Points on a hilly landscape, in no order, each with its height.
From any point a ball takes the steepest step (drop divided by distance) to one of its 5 nearest points. It stops when none of these is lower. Distance is the straight distance between rows; heights are no part of it.
Z700 h=175: [120 137 119 156 123  53 196  69 145 111 157 156  94 118 114 202 110 127
 114 151 154 101 137 132 110  75 122 154 141 160  69 145]
Z733 h=305: [133 125 135  99 139 131 132  98 140 130  83 121 140 137 161 145 221 132
 138  84 167 133  94 155 145 112  95 123 155 134 166 143]
Z599 h=257: [130 141 132 134 114  85 188  71 129 108 111 129 103 130 150 203 187 143
 145  90 163 101  91 155 108  64  85 147 150 152 129 116]
Z507 h=321: [140 105  87 209  53 123 122 124 116 103 115 101 120 113 106 200  42 140
 166 145 135 149 154 102 103 155 155  78 127 111  89 137]
Z628 h=398: [155 154 189  77 167 150 111 128 137 145 159 135 146  84 123  69 196 120
 129 146 109 192 171 124 113 115 194 156 121 156 196 106]
Z391 h=309: [118 107 124 125 111 139 119 105 146 132  73 100 159 155 144 184 144 147
 133  60 131 132  53 104 118 160 108  58 143  92 132 121]
Z373 h=94: [ 87 123 118 155 121  82 175  91 161 132 148 157 120 117 115 156  71 112
  89 194 138  99 147 133 105 124 117 156 118 133  69 143]
Z543 h=315: [172 143 162  73 142 138 113 133 141 149 122 144 162  84 115  67 153 128
  96 143 103 182 171 106 117 141 200 126 106 172 196  96]
Z324 h=551: [143 104 117 123 125 148  96 188  87 130 144 128 117 120 133  73  58 128
 115 134  94 108 160 103 150 142 141 106 102 126 126 103]
Z744 h=752: [143 173 162  84 169 147  88 157 110 129 174 139 116 117 128  73 197 121
 151 146 109 154 159 159 144  98 151 178 141 136 145 127]
Z634 h=202: [132 130 138  87 141 168  87 140 112 131  70 102 171 137 114 124 189 126
 137  61 108 159  75 124 155 161 146 101 153 119 176 144]
Z782 h=322: [124 106 109 185  79 119 132 109 142 119  91  94 138 123 124 203  85 155
 153 113 138 150  91  95  92 150 125  61 127 105  99 120]
Z102 h=579: [128 158 135  97 146 154 113 157  93 116 130 119 133 136 151 112 171 131
 158 117 126 133  94 156 157 115 105 135 147 131 139 138]
Z592 h=134: [111 155 132  94 117 173 114 132 109 113  84  96 141 183 139 158 154 118
 171  62 123 137  40 149 142 134 103 129 176  94 126 146]
Z312 h=652: [151 184 161  75 158 164  86 163  96 117 147 116 132 103 115  76 191 116
 163 129  96 182 139 147 141 113 170 164 139 141 158 123]
Z474 h=293: [124 115 107 189  79 101 142 123 127 124 132 116 118 104 121 184  40 130
 129 178 148 141 138 121 105 135 137  93 141 129  75 142]
Z999 h=233: [ 74 130  86 149 146 115 174  86 171 160 174 138 113 151  80  97  84 102
  52 190 118  73 176 124 107 165 116 213  80 112  99 128]
Z349 h=688: [125 146 136 114 188 132 109 106 156 144 210 166  68 150 119  63 166 129
 103 147 117 118 195 129 138  95 130 206 117 122 146 146]
Z602 h=343: [133  87 112 177  92 143 128 139 109 116 100 101 136 120 139 160  65 141
 154 116 123 123 110  96 113 155 129  80 115 113 116 114]
Z344 h=297: [132 131 135  96 140 142 115 129 112 133  89 117 154 133 157 136 195 134
 135  95 139 134  83 150 153 128  96 115 148 135 161 142]
Z887 h=284: [134 105 134  97 132 120 122  89 162 126  58 131 173 120 144 149 216 134
  88  73 167 150  90 121 136 156 100  78 145 114 187 125]
Z960 h=430: [126  78 103 163  78 122 140 172 109 136 135 112 112 110 106 114   4  91
 115 165  89  88 207  99 115 163 147 127 101 112 101 102]
Z320 h=336: [129 138 132 105 121 127 142  89 141 124  83 115 142 151 159 182 207 133
 148  69 155 119  65 154 137 108  75 115 174 127 143 130]
Z729 h=328: [115 103 127 131 120 116 142 106 148 133  90 152 161 114 161 134 139 129
  84 128 172 123 110 127 108 153  90  88 108 137 139 108]
Z556 h=186: [110 129 128 155 110  89 170  90 135 110 125 133 122 113 147 175 100 146
 114 157 158 115 110 139 107 108 107 118 135 150  98 129]
Z383 h=278: [149 169  99 196  74  90 145 113 129 100 141 111 120 116  82 226  79 152
 145 146 166 152 119 131 119 112 122  72 161 145  63 155]
Z160 h=514: [111 124 126 125 147 136 122 159 119 141 181 147 111 131 135  90  78 136
  99 175  98  97 159 127 141 122 113 143 112 118 112 134]
Z433 h=274: [115 134 123 161 121  95 165 114 127 108 159 127 114 111 138 162  80 138
 135 172 133 112 113 149 124  91 108 133 147 141  77 144]
Z227 h=225: [118 136 130 161  94 121 150 102 126 112 112  95 138 129 139 194 115 157
 150 107 141 139  61 130 111 121  98  87 162 124  97 131]
Z31 h=557: [147 170 139  90 150 164  81 183  79 113 136 115 140 123 123  76 161 120
 145 115  90 163 123 132 155 132 152 130 135 135 142 122]
Z862 h=410: [156 118 161 111 155 111 132 114 156 146  96 155 133 114 136 101 235 124
 120 115 174 151 153 145 143 109 134 148 125 153 196 140]
Z463 h=451: [157 157 135  79 156 150  75 178  88 134 163 134 137 115 121  62 136 124
 128 139  81 160 155 115 151 129 174 125 121 145 148 105]
Z840 h=481: [118 106 109 139 103 118 128 167 121 156 151 124 124 140 108  80  19  87
  78 165  87  79 191 102 111 174 131 137  86 124 107  96]
Z805 h=198: [101 123 125 144 155  82 174  82 155 122 176 166  82 143 123 137 102 125
  99 169 121  86 156 145 126  91 103 192 114 136  97 157]
Z116 h=495: [170 141 185 100 164 109 117 120 150 158 135 138  79 125 115  90 240 125
 171 115 160 155 168 160 125  77 176 204 133 139 184 132]
Z608 h=231: [137 114 126 100 142 147 108 138 126 135  73 124 169 125 146 121 172 138
 115  82 133 150  87 122 144 162 123  87 140 131 171 128]
Z586 h=382: [140 183 145  85 141 174  93 164  88 116 110 112 142 125 119 100 197 109
 169 101 110 171  99 155 153 124 136 168 165 114 163 135]
Z524 h=205: [133 165 114 171  96  48 187  76 134  98 156 157 118 107  95 230 111 142
 116 140 171 119 133 136 120  74 124 125 150 168  59 146]
Z418 h=153: [ 89 108 107 162  98 100 157 122 151 156 140 136 143 118  96 146  51  84
  76 201 127  92 167 129  88 163 125 140 109 122  72 124]
Z661 h=372: [120  96 122 107 120 160  95 126 144 136  64  98 161 180 130 170 153 133
 147  33 102 126  55  94 141 170 137  74 147  80 135 129]
Z790 h=320: [133 111 114 129 124 164 100 151  98 118  84  92 154 148 136 128 120 138
 156  65 114 127  78  97 150 155 136  82 129 104 143 124]
Z918 h=197: [ 84 117 110 138 136 113 162 115 170 161 144 157 143 144 121 103  83  91
  57 180 135  75 165 131 104 162 109 154  90 127 100 123]
Z487 h=353: [122 131  99 167  95 133 139 153 100  80 145  70 107 125 129 179  63 144
 192 140 108 144  91 147 122 109 128 121 160 110  57 145]
Z287 h=295: [140 115 131 110 124 107 150  66 155 126  72 125 136 136 163 172 233 131
 122  72 180 127  89 149 130 101  75 112 156 125 165 125]
Z188 h=342: [123 135 110 178  96 109 146 124 113  98 145  96 121 115 131 194  63 149
 163 157 134 143  99 137 114 113 119 104 154 129  77 144]
Z732 h=370: [137 130 117 118 133 165  90 174  85 115  99  96 146 150 130 108 123 126
 160  87  99 133  83 111 155 147 131 103 130 114 136 132]
Z616 h=319: [177 150 135  83 132 146  81 164  94 136 119 119 140  96 110  62 115 130
 120 124  86 161 158  87 146 150 207 108 113 160 162  87]
Z382 h=368: [139  76 101 198  62 143 133 132 109 103 101 103 128 113 118 178  32 135
 173 114 125 121 156  86 110 165 155  85 110  99 113 112]
Z222 h=360: [127  96 103 187  84 115 136 144 114 111 136 103 120 112 123 176  33 132
 153 163 127 140 143 121 115 138 142 100 136 118  84 133]
Z648 h=294: [128 103 123 108 134 158  93 124 134 135  66 106 169 153 134 149 160 138
 126  51 121 143  67 106 142 169 129  66 140 103 156 130]
Z292 h=501: [133 127 123 114 152 138  96 185 104 128 180 137 105 133 131  71  79 130
 109 164  82 109 157 115 146 124 129 126 114 119 117 116]
Z333 h=280: [114 140 111 186  68  85 153  99 155 121 117 137 142 103  92 198  77 116
  98 175 174 138 147 125  86 149 127  79 139 141  60 127]
Z650 h=552: [131 142 146 109 171 116 116 109 165 152 172 180  90 146 114  69 175 127
  94 143 149 118 195 130 131 109 136 189  99 137 168 151]
Z89 h=359: [148 129 166  94 151 120 132 129 173 159 121 170 160  96 120  74 196 113
  86 143 154 168 192 125 117 139 174 153 102 162 194 107]
Z951 h=290: [113 122 123 183  70 102 146  93 151 118  92 122 150 104 113 204  90 139
 109 139 173 144 105 107  79 164 114  59 121 122  96 101]
Z891 h=174: [127 136 122  96 126 183  93 148 108 117  73  97 154 167 120 138 150 117
 166  47 101 144  54 117 160 153 135 110 154  95 145 146]
Z134 h=240: [117 142 134 150 119  83 188  74 125 104 131 128 110 121 142 204 146 145
 146 115 157 105  96 150 113  75  93 132 146 162 101 127]
Z764 h=429: [107 110 124 148 132 118 135 154 118 121 158 127 119 119 139 125  60 133
 128 171 110 113 120 135 127 121 116 123 123 128  93 137]
Z244 h=357: [132 118  91 198  75 113 129 129 121 102 136 100 119 109 113 201  49 139
 162 157 138 156 137 129 111 135 143  87 143 127  71 146]
Z201 h=62: [136 125 129 113 141 143 115 140 106 134 114 122 149 129 160 122 151 138
 134 109 136 131  92 135 148 134 109 105 133 124 144 133]
Z755 h=440: [136  95 114 146 116 155 117 167  90 123 124 102 129 128 137 111  65 135
 146 125 106 110 125  98 140 143 131  94 109 118 122 114]
Z146 h=390: [149 129 190 106 170 122 119 113 186 163 148 164 116 101 117  75 203 119
 109 140 156 168 203 118 100 112 190 194 108 150 191 128]
Z597 h=510: [152 155 187  90 163 145 111 135 126 140 138 130 130 102 117  91 237 124
 160 132 132 173 145 153 125  95 170 183 138 146 183 128]
Z251 h=380: [140 117 139 107 164  92 143 110 144 137 150 167  71 148 142  96 191 128
 139 115 156 104 159 162 138  78 115 190 116 144 154 152]
Z847 h=239: [117 149 111 181  90  82 168  94 142 113 136 129 130 101 112 209  86 144
 125 157 165 135 116 134 107 110 122  92 153 147  72 137]
Z930 h=272: [125 153 125 148 103  90 179  97 119  93 139 109 120 116 135 208 124 148
 160 127 143 121  83 151 116  79 100 135 165 149  81 142]
Z479 h=282: [ 97 134 104 125 143 131 134 139 161 169 181 146 129 153 106  74  76 100
  57 183 111  80 188 119 114 170 123 178  78 115 117 113]
Z872 h=479: [145 144 134  95 154 138  91 166 114 141 167 158 135 124 129  57 126 123
  99 154 104 138 171 114 144 136 155 131 108 145 151 115]
Z308 h=367: [139 132 132  93 145 126 114 150 141 150 113 170 165 109 130  70 146 110
  77 137 142 138 171 122 136 159 150 119  92 160 176 106]
Z49 h=184: [115 121 117 109 138 117 137 138 165 155 127 174 156 135 129  77 123  88
  58 158 148  94 175 129 112 162 122 130  83 147 136 111]
Z254 h=424: [132 134 156 107 174 120 115 107 183 165 164 188 108 129 111  68 180 117
  80 140 153 147 214 120 123 120 171 193  98 143 173 143]
Z984 h=140: [ 92 107 122 152 118 102 166 107 153 144 132 154 140 122 136 133  75 104
  82 179 150  97 139 130 101 144 119 131 104 143  92 126]
Z498 h=621: [128 116 127 115 132 129 123 159 118 149 136 159 140 125 138  86  89 124
  87 158 127 111 149 117 131 153 125 112  98 144 132 115]
Z669 h=585: [133 140 136 101 154 138  96 174 105 133 175 145 124 126 135  70 109 131
 113 152  96 122 155 125 148 130 131 134 116 136 122 117]
Z909 h=402: [112 120 137 126 150 108 156 112 132 133 153 165 118 136 157 115 121 137
 110 156 146 101 136 147 128 108  99 146 113 141 116 138]
Z38 h=627: [147 148 160  95 175 133  94 127 150 146 183 160 120 116 127  70 188 122
 116 157 124 155 197 133 131 110 169 175 122 147 169 135]
Z989 h=266: [151 130 136  98 148 147 101 154 118 139  93 129 162 106 129  94 167 132
 110 106 123 157 119 120 147 154 150  98 126 145 176 125]
Z819 h=200: [109 119 129 155 104 109 159  92 136 123 111 129 141 115 144 172 113 143
 117 138 156 121  93 133 104 125  93  91 134 137 108 115]
Z133 h=521: [ 94 134 114 133 170 123 138  88 164 157 195 164  78 159  99  67 130 122
  61 163 120  92 185 122 126 129 114 212  90 115 135 143]
Z11 h=671: [115 153 133 116 153 138 117 159 105 107 159 129 112 134 153  96 146 134
 156 141 121 110 114 162 148  98  99 156 134 130 121 138]
Z359 h=361: [117  95 106 174  94 117 137 154 115 117 153 113 111 108 123 154  25 122
 138 181 114 130 147 124 121 140 141 114 134 114  75 140]
Z456 h=448: [103 143 126 120 165 138 122 131 152 157 202 163 103 149 109  67 106 131
  65 178 101  98 182 115 138 132 120 181  98 110 123 126]
Z718 h=318: [139  79 103 173  88 158 124 128 113 112  86  89 143 136 127 167  66 147
 175  79 110 114 111  73 123 159 149  76 111  88 121 108]
Z743 h=308: [119 113 133 130 131 114 159  99 134 125 104 146 138 125 169 139 157 139
 117 125 166 114 104 149 131 115  88 109 121 140 142 123]
Z115 h=358: [139 144  89 192  73 121 132 137 108  86 147  83 117 121 104 216  64 151
 189 139 138 162 111 142 126 119 140  98 161 124  61 159]
Z544 h=258: [125 111 108 153 104 164 120 138 100 109  99  81 133 150 144 162  92 146
 182  89 113 133  67 105 125 143 125  87 135  96 109 134]
Z400 h=344: [155 108 110 121 125 165  90 150  92 124  74  97 157 141 114 107 121 136
 153  55  96 119 103  76 173 164 171  88 121 106 154 114]
Z482 h=243: [117 107 121 144 107 128 134 102 130 124  93 105 149 128 150 172 119 150
 123  98 143 137  68 108 114 150 101  66 131 114 121 118]
Z307 h=254: [156 123  73 222  44 141 110 117 122  96 115  91 118 140  86 229  77 164
 222 118 123 152 152 100 117 150 167  74 131  92  88 150]
Z864 h=332: [117 118 136 128 160  95 157  93 153 136 149 172  86 148 148 115 154 128
 106 139 156  85 156 147 130  92  99 177 104 143 135 154]
Z703 h=476: [156 138 153 103 160 115 126 123 132 130 124 145 101 137 144  97 228 126
 159 112 162 125 144 165 152  82 127 182 135 142 168 141]
Z735 h=350: [137 157  87 177  70 134 138 147 110  71 144  65 109 134 107 212  72 145
 206 134 125 164  96 147 124 105 138 113 166 118  53 158]
Z522 h=303: [122 122 140 116 115 118 135  72 146 128  83 117 152 145 156 183 199 148
 123  78 159 126  68 134 124 129  76  89 156 116 139 122]
Z714 h=190: [ 94 124 109 156 156  84 173 105 154 123 193 136  90 129 107 140  63 128
  99 196 101  95 146 141 132 107 111 195 134 114  70 161]
Z111 h=554: [134 159 138  99 164 150  83 186 105 122 188 139 108 131 131  67 128 128
 130 153  82 130 153 134 150 112 131 137 123 128 116 114]
Z548 h=287: [114 153 124 124 118 164 123 160  88  99 122  89 114 148 147 123 119 131
 179 113 118 129  65 156 140 118  91 139 154 104 100 136]
Z158 h=210: [114 134 124 137 100 164 124 127 121 115  93  73 138 174 130 186 115 137
 181  72 117 128  34 116 118 134 110  97 151  88  98 140]
Z492 h=356: [153  99 103 131 109 153 101 160  95 131  94 119 144 124 128  99  82 136
 130  92 113 113 133  87 151 161 150  84  98 119 144 102]
Z390 h=276: [121  98 119 166 100 128 136 140 117 120 114 116 138 112 144 150  62 134
 128 142 133 124 109 115 115 147 124  87 116 123 102 117]
Z849 h=517: [128 115 124 123 133 134 107 172 114 147 166 140 116 131 124  75  54 119
  93 161  91 108 173 110 138 145 132 125 101 117 113 114]
Z394 h=593: [117 155 134 104 180 144  90 163 127 135 214 153 100 135 123  52 127 132
 108 167  80 128 177 134 149 113 129 158 116 121 121 131]
Z494 h=341: [166 151 150  77 152 138  94 158 119 143 147 149 145  91 116  51 134 127
  96 146  92 161 176 105 135 141 190 119 100 163 173  94]
Z566 h=275: [117 128 133 135 128 102 168  61 142 115  91 138 130 125 163 191 189 149
 118  97 172 109  86 139 116  95  80 110 140 140 133 109]
Z594 h=550: [138 151 131  88 129 139 140 121 111 120  98 121 130 144 149 140 209 121
 170  91 158 115  81 175 148  99  90 170 167 123 150 139]
Z963 h=288: [117 119 131 111 152 106 137 108 166 147 123 187 133 135 142  87 157 117
  86 142 163 113 161 137 125 129 110 142  96 149 155 131]
Z15 h=355: [127 115 126 108 141 125 131 126 141 145  95 163 164 117 152 106 167 127
  87 125 172 127 131 134 132 144 108 105 102 143 171 122]
Z436 h=503: [147 137 174 109 173 111  99 109 171 155 182 161  43 136 104  73 208 121
 137 119 149 150 198 132 120  83 174 217 128 136 173 146]
Z427 h=114: [138 110  92 211  54 132 120 107 139 113  99  92 129 132  90 230  78 159
 182 108 128 153 118  85 100 156 152  56 127  92 105 127]
Z787 h=191: [109  96 118 150 105 118 143 132 132 134 109 140 149 117 145 133  68 115
  92 153 146 108 131 116 103 160 110  97 108 130 115 113]
Z906 h=386: [131 123 131 112 145 129 122 144 126 133 122 153 155 118 153  95 154 130
 105 136 141 130 137 130 141 135 122 113 116 142 160 127]
Z22 h=277: [ 95 128  89 144 127 122 149 136 148 186 177 111 131 139  74  91  50  77
  62 195  98  73 190 117 104 188 124 178  82 106  99 101]
Z730 h=394: [143 124 161 110 163 113 122 116 174 160 129 185 121 119 121  79 207 116
  93 139 171 149 197 130 122 122 159 173  98 156 185 136]
Z387 h=435: [115 111 128 139 128 127 138 139 109 117 141 128 131 121 151 130  95 138
 132 149 131 121 103 132 127 125 107 109 126 133 107 125]
Z547 h=471: [110 114 120 141 147 137 112 181 111 128 195 122  95 126 119  87  51 128
 115 177  66 103 159 122 145 123 117 135 118 110  93 119]
Z114 h=362: [144 136  90 210  45 103 123 111 141 115 109 116 125 116  74 221  72 152
 145 140 170 159 140 110  97 158 139  48 136 118  81 137]
Z932 h=173: [113 157 142  63 113 179 101 121 135 119  56 122 146 190 112 155 170  97
 175  35 113 146  33 145 151 150 125 132 197  76 144 163]
Z148 h=146: [ 81 127 100 154 146  98 184  77 172 144 173 153  94 141 100 128  86 117
  75 189 127  81 161 124 110 122 111 197 108 122  88 153]
Z632 h=775: [157 170 176  66 154 177 102 144  95 125 141  95 144  84 110  77 191 108
 159 125  62 209 128 127 112 112 201 156 135 149 182  88]
Z345 h=600: [115 143 131 128 145 119 149 133 113 106 144 122 113 135 165 143 126 141
 159 132 137 109  95 162 136  93  90 146 143 141 106 135]
Z500 h=304: [144 148 154  84 144 155 110 128 120 138  89 113 154 126 129 119 229 122
 146  92 133 160  94 154 150 130 130 143 165 135 188 148]
Z96 h=244: [132 133 122 110 133 169  96 151  97 118  93  96 151 152 138 128 150 130
 151  72 113 136  69 130 150 143 117 108 152 113 142 141]
Z346 h=506: [115 136 146 112 169 111 132 132 129 116 172 153  95 144 146  93 154 136
 134 146 128 101 147 164 146  89  98 173 121 136 129 145]
Z130 h=443: [113 123 135 123 175 108 141  92 162 146 183 175  65 166 120  86 152 134
  90 143 134  95 183 133 137 102 109 205 104 129 144 157]
Z892 h=472: [157 142 138  94 135 134 140 110 126 136  85 124 117 138 138 132 244 119
 168  91 168 119 103 179 152  88 109 174 165 129 169 139]
Z878 h=31: [118 130 124 123 125 146 130 125 115 124 105 104 143 141 152 149 144 140
 145  92 134 123  61 137 136 125  98 100 144 126 123 134]
Z368 h=298: [143 134 131 109 122 111 162  71 128 116  91 125 113 151 157 187 211 130
 156  72 164  97  85 164 125  73  76 146 160 137 140 118]
Z256 h=785: [134 156 155 100 175 130 100 139 131 134 185 156 104 126 130  73 187 127
 130 143 126 135 174 145 149  98 146 180 121 138 153 143]
Z211 h=209: [153 132 134  91 144 158  87 151 105 128  72 100 168 128 105 110 172 130
 135  66  95 163  93 105 161 159 176  99 140 134 183 124]
Z152 h=161: [ 97 110 127 155  99 106 159  98 156 130 102 149 147 114 139 148  93 120
  85 156 167 122 117 123  87 153  96  87 109 139  99 108]
Z926 h=761: [136 190 179  72 168 169  88 143 108 122 168 118 118  89 117  69 203  93
 182 142  80 206 160 151 118  98 184 186 147 133 151 106]
Z760 h=212: [ 88 122 120 141 155 104 162 110 156 144 185 154  95 144 118 112  78 131
  86 188 105  84 157 129 132 119 110 185 115 114  94 147]
Z138 h=636: [139 136 122 110 139 155  87 185  78 120 140 118 131 127 141  83 113 135
 142 120 105 129 123 117 155 136 136 114 117 135 131 122]
Z716 h=306: [113 113 126 131 108 118 142  79 152 128  77 132 155 127 157 173 159 145
  95  97 167 135  79 116 101 146  81  64 129 119 143 102]
Z671 h=283: [100 114 127 132 158  98 162  95 161 143 154 170 102 152 134 101 122 120
  83 155 144  84 163 133 126 116 104 179  97 136 128 147]
Z859 h=199: [ 89 107  92 155 111 101 160 131 157 172 147 119 152 132  91 117  58  54
  71 195 113  70 182 122  80 194 126 158  88 124  80 109]
Z198 h=281: [123 126 117 171  94 113 149 119 123 112 124 101 131 118 133 189  78 150
 151 140 144 144  94 130 105 117 116  93 145 131  91 136]
Z953 h=262: [126 101 112 162  96 153 119 125 125 116  90  84 144 152 132 189  89 152
 175  74 116 132  71  99 108 151 128  70 127  90 109 128]
Z866 h=403: [114 112 111 169 111 131 131 165  97  94 154  89 104 122 127 146  52 137
 171 156  99 124 116 140 127 119 129 119 141 117  75 137]
Z990 h=369: [136 114 151 115 162 100 142 101 149 148 122 178 106 137 149  94 203 126
 119 121 169 116 164 144 140  98 113 161 112 151 167 143]
Z587 h=340: [153 147 161  88 164 137 107 145 131 145 129 149 156  97 128  79 187 127
 112 133 126 165 152 128 139 131 164 130 119 160 192 123]
Z192 h=307: [133 124 138 111 143  94 168  97 120 122 124 144  99 140 160 148 183 132
 152 102 160  91 110 168 128  68  90 166 134 148 132 132]
Z341 h=748: [138 183 155  78 177 152  77 161 112 119 193 141 108 114 120  61 182 118
 157 147  83 166 169 147 140 100 153 172 141 130 130 117]
Z455 h=543: [100 109 104 153 127 115 146 148 137 144 175 132 106 127 105 113  23 112
  86 205  88 100 164 121 123 144 122 163 114 105  85 133]
Z69 h=194: [112 136 128 147 128  83 182  86 137 108 154 143 112 121 144 179 113 137
 132 159 148 102 115 147 115  84 108 147 138 146  92 142]
Z712 h=482: [125  91 116 148 101 132 130 170 110 132 134 128 118 124 127 101  32 113
 110 156 108 100 159 104 119 152 136 113 100 122 108 105]
Z985 h=289: [ 83 137 116 136 170 125 139 120 151 142 211 146  80 141 101  85  83 132
  75 186  95  85 167 129 140 119 108 191 108  98 107 135]
Z386 h=553: [146 154 151  92 162 139 100 156 118 129 136 143 141 116 141  85 191 134
 124 138 126 152 140 146 146 121 144 145 131 150 171 131]
Z187 h=509: [137 131 137 105 156 136 105 160 120 136 145 153 141 118 147  76 127 132
 100 141 124 126 143 125 147 138 133 120 108 149 146 125]
Z86 h=30: [101 131 118 112 154 127 140 118 169 167 158 172 129 156 121  74 125  99
  56 170 138  83 187 128 118 149 125 174  80 132 133 122]
Z756 h=218: [120 149 124 172  86  72 174  71 152 104 125 137 132 104 116 211 116 146
 111 142 174 133 106 135 103 103 106  94 149 155  86 126]
Z325 h=323: [123 107 131  95 125 134 118  90 159 132  65 119 167 147 147 173 196 135
 106  57 145 146  65 119 126 154  94  62 161  99 154 124]
Z641 h=354: [141  94 109 126 119 147 113 146 105 129  86 119 154 128 143 115 103 135
 122  94 128 120 110  95 137 167 130  72 113 123 148 108]
Z30 h=208: [115 115 121 173  86 103 151 109 132 123 108 126 139 107 128 173  69 134
 113 155 155 135 114 123  92 152 115  71 123 136  92 116]
Z473 h=366: [116  92 106 178  83 110 146 149 119 129 128 126 124 109 117 153  22 106
 117 176 124 122 166 110 101 152 136 110 116 121  86 124]
Z128 h=461: [126  91 111 159 109 136 119 187 104 133 170 112  97 119 113  82   8 114
 122 165  62  98 188 100 139 136 139 140 106 100 100 104]
Z286 h=37: [124 174 129  83 120 174 112 156  85 108  90 108 125 167 134 126 163 110
 179  81 117 145  64 160 163 124  96 159 166  97 131 146]
Z264 h=527: [108 110 115 139 131 120 138 149 137 149 158 138 123 129 117 101  48 109
  82 187 105  95 161 119 122 147 116 147 102 115  96 121]
Z73 h=376: [151 143 159  95 158 133 116 126 128 143 106 132 136 114 136 104 232 127
 145 114 153 146 132 161 147 108 132 155 142 149 184 143]
Z228 h=217: [151 157 142  85 146 173  86 160  92 125  89  92 165 120 105  92 177 127
 144  82  88 175  97 114 153 147 177 121 138 140 179 127]
Z458 h=133: [ 98 117 128 151 117  89 185  78 157 126 124 163 127 121 144 145 109 111
  87 164 162 102 131 133  98 119 103 130 107 141  89 128]
Z724 h=247: [120 128 140  77 123 160 101 115 142 129  64 112 163 180 127 169 199 110
 145  37 118 148  45 142 144 155 115 101 186  94 148 150]
Z562 h=569: [129 130 147 104 161 123 125 130 132 140 156 170 115 131 145  84 173 133
 117 139 146 117 158 143 144 111 113 151 117 146 152 144]
Z605 h=211: [171 139 144  86 131 161  86 142 100 120  78  93 168 112  87  93 153 130
 141  78  77 168 112  81 158 159 206 104 125 141 184 101]
Z786 h=469: [130  91 116 129 104 162 105 118 147 129  66  97 161 193 121 185 126 127
 179  32  94 121  73  71 127 155 155  61 133  63 115 119]
Z182 h=286: [154 126 147  89 149 135 108 139 135 142  86 139 177  93 122  97 184 133
  97 109 126 172 126 115 136 156 158 106 118 161 202 109]
Z63 h=385: [161 125 126  90 111 129 150  73 148 125  59 128 113 154 139 183 249 115
 157  42 180 106  87 171 136  77  91 160 181 122 161 125]
Z389 h=326: [126 131 107 187  78 134 133 124 114  96 121  76 123 133 116 210  78 155
 186 119 125 149  85 127 110 122 138  89 150 115  80 134]
Z283 h=485: [144  95 114 141  92 141 108 182  97 132 132 120 105 120 114  71  21 110
 118 138  75  85 201  85 143 151 156 126  89 117 123  90]
Z941 h=171: [115 129 133 122 113 146 134 103 133 125  97  90 145 157 147 183 153 147
 156  71 133 128  49 138 119 127  90  96 165 110 121 129]
Z838 h=511: [137  87 110 164 100 145 126 179  89 107 135 107 115 119 130 114  36 127
 152 142  97 111 148 101 133 137 143 105 110 111 105 113]
Z490 h=439: [146  71  96 194  64 143 129 153 101 100 120 105 119 104 118 146  14 120
 172 138 101 106 190  88 122 152 162 111 110 103 119 116]
Z523 h=263: [134 115 141 100 144 134 121 112 141 139  77 135 167 122 145 133 213 135
 116  88 155 152  91 136 146 142 110 104 148 133 185 142]
Z860 h=697: [147 169 181  85 177 152 101 131 142 139 188 136 112  97 117  78 207 109
 167 147 106 183 181 139 115  96 188 188 143 133 162 115]
Z936 h=279: [117 126 117 152 109 148 133 146  98  97 117  78 129 138 136 165  88 145
 177 106 119 138  68 133 121 122 112 110 146 109  89 137]
Z574 h=251: [114 168 124 129 100 133 168 103 114 105 107  86 134 148 144 200 138 146
 174  91 133 124  47 157 113 100  80 134 173 123  93 128]
Z109 h=431: [158 129 180 111 171 106 110 110 176 162 163 168  63 121 108  78 214 119
 136 115 162 152 198 130 111  94 182 213 123 142 184 145]
Z331 h=555: [128 122 120 136 134 154 104 190  80 100 147 100 118 132 138  96  81 135
 161 127  88 117 118 125 150 123 122 112 120 118 106 126]
Z589 h=138: [106 135 115 162 121  76 179  84 147 112 150 152 114 112 121 180  85 130
 107 180 150 109 130 144 107  98 108 141 134 149  71 148]
Z272 h=317: [160 131 134  97 139 136  97 168 109 137 124 144 154 106 127  71 127 135
 102 124 115 141 149 112 145 152 163 105 107 155 159 108]
Z82 h=264: [168 159 153  81 154 156  86 163  90 128 120 105 155  99 111  82 168 128
 128 113  86 178 129 112 146 141 187 123 130 155 182 114]
Z327 h=371: [148 120 136 107 150 106 150  97 134 134  96 144 106 129 161 132 229 129
 149  95 179 113 119 163 143  79  98 157 140 148 166 140]

Where does a ball stop that starts at each point below?
Z616: Z286
Z786: Z286
Z648: Z286
Z341: Z286
Z566: Z373
Z368: Z373
